The views of a scene show one set of named points, each view turned or mirrored, shifted and resized as a whole, with a little noise and some points left out.
In the rows, zero is written as 128.

Scene 1
View 1
(152): [130 161 136 137 132 125 149 114 117 125 131 131 132 112 136  95 134 115
 139 110 115 125 115 114 119 123 153 133 115 149 158 135 136 103 118 146
 128 121 133 135 161 103 106 104 125 125 134 117 139 118 133 142]
(138): [112 108 158 142  93 104 136 109 115 110 110 100 148 129  95 134 132 121
 171 100 143 145 118 168 120 108 129 121 140 148 172 138 106  88 163 154
  93 116 107 127 135 113 105  68  92 148 158 132 140  96 118 125]
(200): [131 167 136 148 163 151 157 129 113 152 129 143 133 142 132  83 128 122
 122 121 106 144 134 115 142 150 153 163 128 152 168 125 151 151 108 154
 145 137 134 153 130 112 123 121 130 125 128 125 132 119 121 160]
(224): [109 153 133 153 154 155 153 135 115 154 125 140 138 146 125  93 139 126
 131 113 119 154 133 127 136 145 148 151 137 148 180 105 148 155 126 143
 133 134 133 152 112 101 119  97 124 139 134 125 128 131 116 147]
(110): [182 161 145 119 127 102 142 102 108 100 157 142 149  86 126 109 111  91
 142 133 105  91  76 103 131 104 128 119  83 144 111 168 126  55 130 163
 146 119 116 130 213 140 103 150 103  96 123 125 139  92 122 152]
(71): [ 97 100 147 161 130 146 139 147 110 146 115 131 168 166  79 136 141 130
 156 115 144 174 121 179 149 134 112 137 155 139 187  89 123 155 189 150
 115 137 108 155  82 116 122  81  83 157 143 147 119 117  83 135]
(119): [138 123 180 140 108 101 152  85 108 112  85  71 123 140 106 108 111 124
 161  98 121 146 158 163 129 137 155 163 153 161 179 186 109  97 111 183
  98 120 105 130 139 133 122  85 112 135 172 129 157  62 143 150]
(120): [120 129 135 146 129 134 138 137 114 130 141 150 163 129 103 125 139 113
 149 122 133 140  93 140 136 115 118 117 119 137 157 102 129 115 174 141
 128 127 119 145 135 111 105 102  94 136 127 135 122 124  97 135]
(233): [130 185 138 138 149 136 162 106 118 138 116 120 111 122 156  65 131 123
 125 104 100 132 147  98 119 143 180 162 124 159 171 148 152 127  74 150
 132 124 145 139 155 100 114 105 150 123 140 108 147 118 151 156]
(61): [124 156 115 147 154 153 143 150 116 144 157 175 161 122 120 108 143 111
 130 129 121 135  86 112 137 122 125 121 107 133 149  84 147 135 159 130
 150 132 135 154 138 105 107 119 108 125 110 131 115 147  96 141]
(84): [ 94 110 153 156 117 133 142 128 115 135 105 111 149 155  93 126 140 131
 160 102 141 168 133 172 131 128 131 138 156 144 192 110 121 135 162 151
 102 125 113 142  98 106 114  64  98 158 154 135 131 110 108 131]
(173): [107 104 147 153 118 132 135 137 112 131 124 130 167 146  83 139 138 122
 161 114 145 157 106 169 139 119 110 124 140 138 172 102 119 125 190 149
 112 130 108 145 109 116 112  85  82 150 141 143 124 114  91 132]
(241): [102 107 140 150 110 127 134 135 114 125 127 131 164 136  88 141 143 119
 164 110 148 152 100 165 131 108 113 111 136 137 171  97 117 111 190 140
 107 123 110 140 118 105 104  75  83 150 140 138 123 120  95 123]
(237): [147 146 160 135 129 114 153  97 110 121 110 103 129 130 122  98 115 118
 146 113 110 132 136 133 133 135 153 157 129 157 160 170 125 103 106 174
 124 125 116 135 156 130 119 112 120 123 151 125 150  82 137 155]
(57): [148 103 176 152 143 133 149 122  97 136 107 112 160 172  72 131 107 122
 152 132 121 160 137 179 170 153 114 173 151 147 168 149 114 141 158 191
 129 148  93 157 104 159 139 124  82 136 150 156 134  63  91 165]
View 2
(200): [111 145 115 138 118 162 167 102 156 162 104 126 176 102 105 103 120 132
 104 115 127 109 109 118 165 147  95  72 130  99 150 112 135 155 112 143
 110 137 125 142 124 141 103 155 138  95 157 160 134 126 100 100]
(61): [116 134 101 132 130 156 143 143 159 131 107 122 203 107  99 105 130 128
 119 137 136 117  93 126 144 170 131 108 103  98 125 124 135 160 125 149
 125 138  98 129  95 133 116 136 153 123 158 146 123  92 103 163]
(237): [112 151 148 133 145 146 145  95 111 168 117 109 135 132 141 109 144 123
 115 121 133 129 104 115 150 125  88  78 134  86 147 114 120 132 122 164
 124 121 160 125 136 140  96 159 130 106 151 146 129 168 126  76]
(119): [117 126 159 125 154 131 125  89  84 164 133 106  95 145 150 116 147 125
 109 105 132 132 123 116 142 105  83  80 145  97 138 113 113 121 125 179
 121 106 175 119 128 152  82 169 138  98 152 144 126 201 105  49]
(173): [125  95 118 114 140 125  98 142 112 112 135 119 138 130 115 111 136 130
 107 117 127 131 118 125 117 146 125 119 108 127 109 133 121 135 140 169
 127 125 111 113  71 156  91 143 180 118 162 137 112 142  65 127]
(138): [127  99 144 113 168 125 102 132  87 127 138 101 111 150 142 118 154 121
 115 117 144 135 118 129 128 126 125 113 124  99 110 119 117 132 136 190
 128  97 148 108  93 147  94 158 156 117 157 133 121 169  90 110]
(241): [127  95 121 116 152 130 102 149 111 112 134 112 145 135 121 114 143 127
 113 123 139 130 113 130 123 147 137 124 110 112 105 125 122 142 138 175
 129 114 116 112  75 148  99 145 170 123 163 134 117 135  75 143]
(233): [115 143 136 139 145 170 178  93 145 176 103 109 157 115 122 112 130 126
 111 113 147 105 116 125 192 129 101  64 149  67 151  88 137 168 100 163
 105 106 155 146 145 130 115 171 109  89 149 160 146 140 122  94]
(224): [118 115 109 130 123 157 151 113 154 146 112 123 165 107  98 109 117 135
 100 108 130 107 122 125 165 148 110  84 131 109 134 109 136 161 112 151
 105 125 115 141 105 147 102 157 151  94 161 159 133 126  75 113]
(57): [112 136 126 124 105 120 110  99 107 143 135 131 124 123 122 101 128 136
  99 109 100 139 110 103 102 134  72  92 112 147 141 151 109 103 143 145
 133 159 123 116  97 167  66 142 183 108 164 144 107 174  77  58]
(152): [116 140 134 132 153 157 151 120 131 156 109 107 164 125 130 112 143 121
 120 129 147 119 102 128 163 141 116  87 128  73 135 105 131 156 117 167
 120 112 145 130 125 130 116 159 125 112 151 147 133 133 125 123]
View 3
(241): [149 129 117 153 157 148  95 136 158 153 138 141  92 130 149 103 164 126
 162  86 124 148 123 153 116 127  94 141 117  98 157 143 150 108 146 124
 129 101 124 147 129 136 139 130 131 110  98 142 129 144 119 114]
(173): [153 129 128 158 167 148  97 150 153 158 141 138  85 132 156  98 170 132
 153  95 129 143 124 163 128 123  99 142 111  97 164 144 142 105 151 133
 135  98 123 137 121 141 139 126 141 111 108 146 127 142 122 120]
(71): [157 145 129 159 176 145  97 166 141 162 140 127  75 125 168  85 183 138
 152 105 130 144 124 172 143 128 108 150 112 102 183 150 123 104 158 143
 148  88 117 127 118 146 147 124 148 107 115 148 130 131 129 125]
(237): [162  80 141 118 145 121  97 140 142 146 116 125 163 145 147 130 161 118
 102 136 112 141  85 124 126 139  79 126  84 114 123 114 115 146 131 133
 132 108 111 158 126  98 129 110 122 118 132 153 111 157 159 114]
(57): [172  98 172 149 182 130 104 176 135 162 134 130 111 143 170 107 175 140
  99 147 142 124 109 169 163 110 103 136  79  98 153 129 118 119 154 150
 149 101 111 122 107 137 131 107 153 116 153 168 114 156 142 139]
(110): [142  75 140 126 121 137  97 112 154 133 113 158 179 149 132 151 120 116
  99 133 132 131  94  99  99 106  83 138 104  96  83 114 172 139 117  81
  88 128 113 181 129 121  93 110 102 119 109 152 116 186 122 131]
(61): [135 158 111 143 137 144  94 141 126 138 116 130 129 121 151 105 149 132
 143 128 128 147 117 109 114 126 120 184 146 116 148 146 138 123 136  86
 102  96  97 164 132 150 113 110 109  98  85 142 140 145 124 137]
(84): [161 127 120 145 168 137  95 151 149 157 136 124  93 129 158  97 184 127
 153  95 112 151 113 163 133 144  91 135 102 109 174 139 117 116 151 152
 152  91 123 135 125 121 155 127 141 111 115 143 123 129 143 107]
(120): [144 132 119 148 149 147  95 139 145 147 129 139 112 130 150 107 156 128
 145 107 126 144 119 135 115 122 102 156 124 104 147 142 148 116 141 109
 118 102 113 154 127 141 125 119 122 107  98 144 130 149 122 126]
(224): [152 146 113 130 149 131  94 155 119 144 115 108 133 122 158  99 176 129
 133 135 111 153 103 121 132 150 108 168 123 130 166 139  96 137 138 124
 131  84  99 154 130 122 134 108 120  99 107 143 131 129 155 124]
(233): [155 113 109 103 128 116  91 138 119 133  98 102 187 132 145 123 167 114
 110 147  92 155  77  92 121 167  89 151 108 142 134 117  86 163 120 121
 124  92  96 173 137  88 132 105 100 105 112 140 122 138 179 110]
(200): [153 136 123 122 141 125  96 157 111 138 106 108 158 128 157 109 168 129
 111 155 114 145  94 109 133 145 110 169 117 132 148 130  93 146 133 117
 122  90  90 158 128 120 124 100 113 100 115 149 126 139 161 133]
(138): [159  91 124 143 159 138  95 130 172 155 139 141 108 140 145 116 168 116
 147  81 112 148 108 159 116 137  71 112  91  97 143 128 143 119 143 145
 141 108 135 147 127 109 149 134 135 122 115 141 116 147 135  97]
View 4
(152): [159 142 170 118 113 136 137 114 132 136 143 110 115 114 126 145 118 140
 127  98 139 133  77 117 130  93 115 148 121 123 143 103 144 143 136 110
 119 173 143 135 117 149 133 112 115  98 104 116 137 151 124 158]
(119): [149 189 177 108 127 160  93 119 159 130 103 132  95  64 119 113 128 127
  89  95 155 114 111  55 104  83 130 127 178 109 151  80 135 158 136  95
  89 112 156 121 158 141  81 136 118  93 120 108 142 143 109 187]
(61): [134 104 152 126 140 119 158 128 116 173 156  85 106 150 135 131 101 122
 149 125 144 162  69 159 152 107 103 150 109 114 128 124 119 115 138 127
 155 192 150 128 105 136 150 116 106 137 122 101 157 148 135 127]
(57): [103 156 146 121 180 158  99 159 152 172  93  95  78  95 140  82  87 106
 113 117 158 149 105  88 124  74 124 115 171  89 122  98  97 126 148 108
 128 127 175  93 162 119  70 157 116 157 141  93 159 112 120 156]
(233): [186 166 152 116 124 148 141 112 145 117 125 114 112 121 135 169 115 160
 107  63 134 120  61 102 126  47 133 152 111 118 122  99 163 145 143 102
 113 175 135 142 107 128 131 102 118  90  92 119 145 120 120 176]
(120): [125 119 168 119 134 123 136 125 124 174 148  98 101 124 126 107 111 111
 139 137 157 155  93 134 142 128 100 140 142 114 147 114 111 123 135 126
 139 161 159 127 126 143 134 129 104 131 132  98 156 162 131 133]
(173): [122 130 164 110 147 123 126 124 129 190 135 104  84 111 125  85 117  99
 119 152 174 153 113 117 141 132 103 135 175 107 151 110 100 115 134 125
 136 127 171 130 136 133 128 137  98 138 152  84 174 162 132 135]
(84): [150 154 161 102 147 126 126 113 138 181 122 115  78 107 122  98 126 111
  90 134 181 139 113 100 137 111 116 137 187 106 149 105 113 117 134 120
 124 107 166 147 130 118 138 128  95 120 150  81 190 152 130 148]
(138): [137 153 188 106 119 131 110 109 136 161 135 125  96  83 111  96 136 110
 108 137 169 130 119  92 124 139 107 135 182 119 174  95 120 142 129 114
 107 115 162 135 147 152 118 132 103 104 138  96 153 178 121 156]
(224): [161 143 143 115 151 130 146 122 136 166 128  99  93 134 137 133 108 133
 110 107 157 144  79 124 144  75 120 146 138 106 124 113 127 116 141 118
 138 156 154 140 107 115 143 114 103 123 125  94 176 128 132 147]
(110): [105 117 196 136  97 148 116 138 126 114 157 100 143  96 123 132 102 129
 181 103 111 142  75 122 115 122  99 140  92 130 148  98 137 171 135 104
 116 214 143  89 147 192  88 133 132 112  89 139  76 168 110 157]
(71): [129 140 148 108 168 124 130 129 134 204 123  99  68 121 131  80 110  99
 105 149 183 156 112 116 147 115 111 132 185  97 140 114  93 102 137 128
 143 114 175 134 133 111 133 137  93 149 161  74 199 144 136 133]
(237): [145 163 170 118 125 154 110 127 147 126 117 116 108  89 127 130 114 136
 115  87 140 125  88  86 114  77 124 135 141 113 138  90 140 155 140  99
 104 155 149 115 144 145  92 129 123 103 107 117 129 136 113 177]

Which points are out of place in each view (at most two, in the order of its rows)? Write none if all are in place.
view 1: (241)
view 2: (233)
view 3: none
view 4: (57), (224)

Scene 2
View 1
(210): [ 84 100  98 145 105 103 144 114 111 113 119 134 144 123 138 139 139 129
 110 126 122 152 133 106 108 149 132 119 133 130 123 136  97 134 132 114
 153 138 119 127 143 120 154 119 139  81 111 123 118 148 127 154]
(127): [117 100 106 120 119 107 145 109 116 124 117 149 134 127 119 141 151 149
 118 117 116 158 127 134 114 135 118 125 134 132 114 140 115 128 135 135
 143 141 120 123 132 112 145 120 127  94 100  95 133 145 137 149]
(135): [139  96 117  95 136 101 143 112 129 140 121 156 124 127 109 129 162 177
 115 125  99 168 112 147 125 110  93 118 134 121 108 141 132 126 128 156
 125 150 123 120 129  87 134 118 108 100  68  81 150 128 150 159]
(9): [103  96  94 153 107 107 151 131 119 127 134 104 146 105 159 111 157 135
  81  86 126 131 129  76 138 176 107 140 117 131 122 150  90 118 128 113
 149 150  91 142 142 149 134 121 152  79 131 127 116 137 123 134]
(220): [109 101 101 125 114 100 137 111 127 117 123 139 141 122 118 136 146 150
 108 126 120 155 127 119 113 132 121 123 131 129 116 134 104 129 134 131
 140 145 122 123 140 118 148 121 130  91  97 110 128 141 130 152]
(88): [153  98 117 105 136 122 159 107 104 142 112 164 117 137 119 145 168 159
 135  80 108 158 127 162 126 144  98 137 136 137 108 157 139 113 139 153
 149 141 114 125 114 110 129 115 121 107 108  58 147 153 154 131]
(44): [135 107  96 143 110 119 156 116 110 120 127 119 141 122 134 135 161 136
 100  56 138 128 140 108 130 181 118 160 127 146 113 158 104 108 144 121
 160 142  96 131 127 169 136 123 155  97 155  93 118 160 126 108]
(136): [ 99 110  88 144  97 101 135 114 129 101 127 118 155 118 124 136 140 133
  92 109 141 138 137  95 112 156 138 138 129 138 118 135  85 127 140 110
 150 143 115 125 144 156 156 127 151  86 132 125 109 151 112 134]
(45): [ 85  90 104 153 115 115 162 122  92 131 117 135 133 123 167 131 149 121
 115 102 111 150 132 103 120 171 115 121 127 132 127 149 105 128 128 116
 164 137 105 140 134 112 138 111 141  76 122 115 125 148 139 150]
(82): [128  92 111 134 127 121 168 125  96 147 122 135 125 122 160 122 170 141
 112  67 108 142 127 117 140 175  89 140 125 134 117 164 122 112 128 133
 157 143  92 142 123 121 121 112 138  89 125  88 134 145 149 132]
(5): [128 101 108 117 124 108 148 108 117 129 119 147 132 129 119 139 156 153
 117 106 114 156 127 137 119 137 112 130 134 133 112 144 121 122 136 140
 143 142 119 123 128 115 141 118 126 100 103  88 135 146 141 142]
(124): [134 113  92 114 108  92 126 107 153 108 134 120 153 116  93 129 149 167
  88 116 138 144 126 111 118 123 123 140 130 131 106 131  97 122 141 132
 127 153 120 117 142 149 151 131 134 101 103 107 122 138 116 137]
(109): [122  97  96 138 113 101 145 133 136 133 142  98 144 100 147  99 166 155
  69  88 123 132 120  77 145 161  94 143 114 125 117 148  97 114 125 123
 135 156  89 141 143 145 126 122 145  83 114 123 122 124 125 137]
(147): [104 100 108 158 111 136 172 107  67 121 102 154 129 144 155 164 149 104
 147  59 126 143 152 136 110 197 133 144 139 154 124 162 116 117 146 115
 187 123 109 135 117 139 143 113 151  90 164  82 123 185 140 118]
View 2
(147): [139 113 111  99 173 110 133 172 107 141 129  79 104 184  96 112 176  92
 116 137 162  90  88 140  97  77  48  64 132 144 162 146 161 204 127 136
 114 103  98 151 126 196 189 129 108 125 130 163 142 110 149 106]
(127): [169 153 124 147 156 138 126 168 116  93 124 128 134 112 105 165 184  90
 159 110 155 114 136 115  96 133 109 109 170 158 146 148 134 169 108 136
 150 154  88 142 150 115 138 133 126 100 190 126 112 139 116 102]
(45): [154 111 159 104 155 122 132 165 118 125 143  84 117 129  93 138 165 106
 157  87 135  97 126 130  91 105  94 103 145 171 163 147 135 179 109 116
 151 106 100 151 130 152 151 141 133 104 160 138 121 140 105 135]
(135): [167 208 122 165 151 146 113 160 132  83  96 134 121  61  89 198 203  79
 174  91 153 110 161  88 100 147 114 119 207 160 141 156 134 140 103 136
 152 176  79 141 159 111 112 124 116  95 244 123 104 145 113 100]
(88): [153 209 103 157 146 131 112 161 123 103  91 105 100 112  79 172 213  68
 149 119 169  98 124 104  97 113  79  87 191 138 143 153 157 164 128 154
 119 169  75 137 151 152 142 122 105 123 225 141 135 126 142  88]
(124): [195 134 143 176 117 147 128 161  94  63 152 138 155 138 112 154 178  98
 178 118 170 132 122 143  78 136 141 127 158 154 130 131 126 183 122 151
 149 192  80 125 159  60 134 152 163 108 187  96 129 155 108  95]
(44): [166 123 151 140 112 123 129 156  92 107 151  72 113 188  84 110 183  93
 153 124 171 106  80 157  78  85  93  92 132 139 143 125 154 212 151 157
 113 156  81 129 135 134 165 152 156 138 165 123 164 140 133 108]
(5): [164 162 125 146 150 137 121 163 119  96 119 119 124 110  98 165 188  88
 161 108 156 109 133 114  96 127 104 105 177 155 146 148 139 168 112 138
 143 156  85 140 149 124 137 131 122 106 199 128 120 139 118 105]
(9): [170  97 197 123 107 125 132 154 102 108 170  59 118 151  81 120 167 115
 177  79 142 106 103 155  70  96 121 119 127 166 154 125 133 197 130 131
 146 133  90 136 129 118 143 165 174 120 169 112 149 159  98 143]
(82): [149 162 162 126 125 123 117 153 119 121 125  52  88 125  63 141 197  91
 160  87 146  91 109 128  82  92  88  94 159 152 155 140 151 180 136 140
 125 137  84 142 131 164 142 143 137 126 203 138 148 140 122 127]
View 3
(88): [108 129 170 138 118 109 149 140 124  85 119 132 133 106 158 171 116 145
 131 117  55 130 155  81  77 143  91 106 129 150 142 150 153 104 123 141
 123 117 125  77 127 174 137 102 183 176  72 123 124 176 121 122]
(147): [ 91 147 177 112 150 134 104 141  88  32 132 128 157 122  61 100  69 104
 147  94 103 118  93  82  91 108 106  78 145 163 107 142 113 158 120  89
 189 143 134  96 148 190 119  95 210 129 128  69 113 128 186 162]
(124): [157 126 146 105 103 124 129 121 112 158 133 152 165 172 128 158 155 101
  87 137  77 130 134  97 128 165 143 178 112 140 155 181 185 111 174 152
 137 154 119 156  96 123 106 148 126 168 159 133 101 140 121 117]
(136): [135 132 143  97 116 142 103 122  97 127 139 145 183 169  80 121 126  82
  96 131 101 114 100 100 136 145 154 165 118 143 136 183 157 139 170 121
 169 169 119 162 113 132 103 137 139 127 183 105 102 114 161 132]
(45): [ 85 134 139 122 110 148 105 137 108  97 122 108 191 107  86 123  95 103
 105 142  91  80 102  99 118 130 147 141 123 136 128 180 118 134 130 106
 165 158 108 110 143 150 140 106 157  87 127  97 126 141 165 130]
(135): [105 133 126 150  92 124 164 133 144 149 112 125 156 116 174 193 143 150
 100 157  46 101 164  93  94 167 127 155 127 138 152 174 160  77 138 168
 100 125 111  83 107 144 148 111 138 159  70 139 127 190 103  97]
(44): [147 106 199  86 123 107  93 136  90  68 134 134 154 129 100 121 104  88
 122  96  95 144 109  83 121 123 113 125  98 140 148 168 160 159 144  97
 172 158 118 152 139 152 110 133 183 145 162 119 109 116 146 150]
(82): [107 105 183 115 105 109 105 148 112  69 116 102 165  75 132 143  92 116
 116 120  76 109 126  85 108 125 116 121  94 130 151 175 138 140 118 103
 149 146 104 109 155 156 147 110 180 114 103 124 130 147 133 133]
(210): [102 149 119 121 115 155 120 126 109 130 130 133 187 155  84 131 119 104
 100 145  93  90 106 103 120 149 158 156 138 147 124 178 138 120 156 129
 159 157 120 123 116 140 118 115 139 116 145  95 109 138 163 126]
(220): [112 140 123 127 104 142 136 127 120 146 125 134 174 149 116 155 135 114
  95 149  78 100 127 100 116 159 149 163 130 141 138 178 152 105 157 145
 138 151 116 119 106 135 124 122 131 137 130 115 113 152 139 115]
(109): [145  84 177  89  81 111  88 134 108 123 122 110 185 105 133 143 125  89
  83 137  84 112 121  97 147 139 149 181  65 114 175 206 167 142 152 108
 149 174  91 170 138 114 134 149 139 104 158 150 121 124 120 122]
(127): [107 142 130 131 109 135 141 131 121 128 124 134 163 140 124 157 127 122
 106 142  73 104 133  96 105 153 135 145 135 146 134 169 148 103 146 147
 135 139 121 103 112 148 128 114 147 147 112 112 116 160 136 118]
(5): [111 135 143 130 110 127 142 133 121 119 123 133 155 131 132 161 126 127
 110 135  69 112 139  91 100 151 123 140 129 147 140 164 153 106 142 143
 132 136 122 103 115 154 130 114 156 154 106 118 117 163 131 118]
View 4
(88): [133 115 123 178 173 146 104 115 135 138 125  82 182 132 169 148 154 115
 115 102 158 131 156 102 106 152 164 133 138 164 147 140 125 145 112 115
 151 125 148 139 122 128 131 139  96 124 102 121  88  69 103 136]
(135): [143 105 145 177 155  99 107 132 130 121 117  96 185 156 144 167 194 106
 114 104 141 139 131 101 121 155 178 143 133 169 148 122 120 131 141 103
 153 125 112 158 137 139 127 125  79 101  95  75  91  70  98 143]
(124): [145 120 142 151 157 101 104 151 120 108 125 137 144 181 133 158 128 145
 122 119 122 146 135 107 130 171 151 126 104 160  99 124 115 122 183  79
 144 126 124 120 135 134 129 129  99 102 117  95 109 103 125 153]
(220): [148 116 128 162 141 109 108 137 118 109 122 117 162 168 124 150 144 127
 134 116 135 138 119 108 127 146 142 137 109 145 112 124 110 121 154 101
 139 115 118 140 128 143 120 132  90 104 112  89 103 101 111 140]
(109): [140 117 125 133 157 114 115 154 163  97 144 149 187 141 137 129 124 153
 118  95 107 135 125 135 126 159 137 130  69 163 101 126 105 106 160 113
 104 112 116 126 148 144 139 118  96 111 133 110 118  75 151 150]
(136): [149 126 115 146 142 123 109 142 117 101 129 139 144 172 122 132  96 151
 142 119 126 137 120 120 130 147 113 127  86 133  82 128 106 114 167 100
 127 110 132 118 124 141 120 137 105 111 129 113 114 119 131 140]
(147): [140 129  79 165 153 188 107 102 121 128 131  88 168 123 151 107  86 136
 150 109 165 119 139 120 108 117  99 127 112 120 110 148 111 135  97 134
 125 100 170 125 104 131 116 155 110 142 124 157  98 106 116 117]
(44): [135 129 109 143 171 156 107 131 141 118 139 127 163 138 157 121  85 158
 125 105 132 129 149 122 113 158 124 118  93 152  98 142 113 127 141 111
 123 117 155 109 125 129 135 140 115 130 133 149 107  91 142 140]
(210): [153 120 111 158 130 121 111 131 113 105 122 119 157 166 117 135 124 131
 147 117 137 134 112 115 128 130 118 136 100 127 101 126 106 116 147 111
 131 107 123 137 124 144 114 137  93 111 119  98 106 114 114 132]
(45): [149 117 100 155 133 138 113 126 135 106 131 112 186 135 125 119 128 128
 147 103 139 125 110 128 120 119 112 140  91 127 111 132 103 114 121 131
 111  99 127 145 126 147 117 135  92 119 125 110 104  95 121 127]
(5): [144 114 126 170 155 124 105 127 124 121 121 103 169 153 143 150 151 121
 126 109 145 136 135 106 120 148 150 134 122 154 126 130 118 131 137 106
 144 119 131 140 126 136 125 133  91 112 107 103  96  88 107 138]
(127): [148 114 123 170 143 116 109 129 117 115 117 103 168 160 132 149 152 119
 134 114 145 136 123 107 122 140 144 139 119 144 124 126 113 127 138 107
 142 114 123 145 125 141 119 135  88 109 107  93  97  95 103 136]
(9): [144 123 111 134 148 130 114 147 153  97 143 144 181 138 132 116 106 154
 133  99 115 130 121 135 126 145 117 129  67 146  92 130 102 107 150 119
 100 105 123 125 138 144 131 127 102 119 138 119 118  89 150 141]

Which points are out of place in each view (at most two, in the order of its rows)? Write none if all are in place.
view 1: (210), (147)
view 2: (135), (5)
view 3: (109)
view 4: (88), (127)
